Each row is a point on a landscape with many valleys, with its height.
A ball rolls from a point to the lowest of its 5 nearest points, and stops where none of them is lower. Distance is the straight distance between rows; heights are no part of it.
q_354 height 4.95: [ 12  10  80 -27  18  22 -19   8  68]
q_109 height 2.55: [  0   2 -44 -37 -25 -18  34  -3 -65]
q_435 height 1.92: [-15  10 -23 -12 -24 -22  12   5 -48]
q_394 height 3.92: [-28  -3  36  72  36 -43 -10  32  24]
q_347 height 1.98: [-26   8  -8  24 -16 -40   3  19 -35]
q_876 height 1.03: [-32  30 -29  19 -36 -21  -2   2 -30]
q_406 height 2.07: [-14   4 -72  45 -50  39 -17 -37 -12]
q_11 height 2.65: [  21  -21 -108   -6  -64   61   10  -45  -21]
q_438 height 0.61: [-16  -7  19  41  35 -40   0  27   5]
q_18 height 1.55: [ 46  -4  62 -74  25  28  -7  -4  34]
q_380 height 3.79: [ -4 -15  59  49  45  -2 -22  22  71]
q_794 height 3.91: [  3  21  84 -11  16  11 -24  10  64]
q_511 height 1.39: [-13  20 -55  -3 -50   9   7 -22 -33]
q_749 height 5.51: [ 12  30  83 -38  10  19 -17  10  59]
q_847 height 4.42: [-10  -1 -22  -5  -2 -34  15   9 -53]
q_921 height 1.24: [-36  31 -17  28 -23 -25   2   4 -36]
q_780 height 0.30: [-39  33 -25  30 -37 -21  -9  -6 -33]
q_661 height 3.82: [ 15 -37  18   6  43 -16  10  17  11]
q_246 height 3.80: [ -8  -6  32  52  39 -37 -13  23  29]
q_687 height 1.23: [-31  25 -30   9 -50  -5  -1  -3 -36]
q_971 height 1.18: [ 57 -22  26 -95  36  33   3  -8  20]
q_162 height 6.33: [-38  32 -51  53 -57  23 -27 -29   1]
q_234 height 6.23: [ 26  -2  60 -40  25  26 -12   1  55]
q_417 height 0.75: [ 33  11  65 -73  15  26  -5   2  37]
q_831 height 4.09: [-29  21 -60  49 -59  37 -19 -31   0]
q_934 height 4.75: [ -2 -17 -23 -22  15 -28  24  10 -59]
q_202 height 3.83: [ 25 -39   1 -21  44 -25  14  13 -20]
q_650 height 3.78: [ 30 -41 -17 -27  42 -22  27   4 -29]
q_200 height 2.83: [ 33 -38  13 -33  45   0   4   5  17]
q_910 height 3.84: [-35  15   9  52  15 -58  -6  28 -17]
q_599 height 1.53: [ -7  19 -68  -2 -59  33  -1 -33 -32]
q_454 height 1.54: [-20  22 -63  15 -58  36  -7 -35 -18]
q_635 height 2.93: [ 44 -49  -4 -48  57   2  20  -2 -19]
q_634 height 2.05: [  1  -7 -90   9 -55  50  -6 -44 -14]
q_359 height 5.96: [-45  45 -33  54 -50  15 -26 -22   1]
q_27 height 3.97: [ 19   6  78  -4  24  15 -27  13  68]
q_555 height 2.60: [ 14 -17 -94   6 -62  57   9 -44 -16]
q_444 height 3.86: [ -4  25  96   2  12  15 -26  19  81]
q_578 height 3.85: [-16 -14  44  64  41 -29 -10  25  42]
q_659 height 3.65: [-51  48 -14  49 -47 -10 -12  -3 -15]
q_299 height 3.87: [-46  16  20  68  14 -49  -2  26  -5]
q_952 height 3.31: [ 17 -31  30   1  45  -5  -2  10  27]
q_415 height 4.07: [-30   3   8  42  18 -44   4  22  -8]
q_929 height 3.10: [-33  11   4  35  12 -38   3  23 -24]
q_866 height 2.34: [ 65 -35  15 -84  44  34  17 -11   7]
q_610 height 1.90: [-59  51   3  73 -35 -41 -14  13 -12]
q_710 height 1.25: [ 33  -7  57 -45  30  20 -11  -4  42]
q_282 height 3.15: [  7  11 -73 -43 -55  32  25 -22 -56]
q_776 height 1.86: [ -8  -7 -88  33 -54  49 -17 -45  -9]
q_985 height 4.17: [ 13  -5  58  -1  39  11 -19   2  50]
q_855 height 3.88: [ -2  48 113 -13  -3   3 -18  23  67]
q_291 height 3.06: [ -3  -6 -30 -22 -15 -28  26   6 -54]
q_887 height 2.57: [ 54 -35  18 -53  45  14  12   0  21]
q_441 height 1.99: [  0   8 -80 -14 -61  36   9 -35 -27]
q_925 height 4.62: [ 36 -47 -29 -53  29 -27  50  12 -52]
q_598 height 4.01: [ 22 -43   5 -20  46 -15  14  11 -15]
q_878 height 1.79: [ -4  21 -59 -23 -43   3  22 -16 -55]
q_799 height 3.00: [ 11   4 -84 -26 -59  52  18 -40 -39]
q_151 height 3.81: [  4  12  74  31  27   8 -26  21  78]
q_691 height 6.08: [  7 -31 -18 -11  29 -31  21  11 -38]
q_668 height 3.89: [  1  44 112 -23  -1  10 -19  16  60]
q_940 height 3.71: [  7 -14  53  21  44  -4 -13  16  57]
q_213 height 4.57: [ -1 -28  16  15  43 -29  -1  23   2]
q_412 height 2.06: [ 41 -14  42 -45  32  22  -5  -5  36]
q_884 height 1.63: [-12  13 -76  20 -61  45  -3 -36 -20]
q_686 height 3.72: [  4 -28  36  15  44 -17  -4  20  21]
q_538 height 4.30: [ 18 -26 -33 -35  15 -26  45   7 -58]
q_177 height 5.86: [-18 -12  -7   8  17 -43  18  17 -37]

For each start below, name the point where the ball stops.
q_940 => q_417
q_538 => q_780
q_650 => q_417
q_598 => q_417
q_202 => q_417
q_831 => q_780

For each start below, name every point that the ball comes to, in order.
q_177 => q_347, q_876, q_780
q_929 => q_347, q_876, q_780
q_444 => q_151, q_940, q_952, q_200, q_887, q_971, q_417
q_776 => q_454, q_511, q_687, q_780
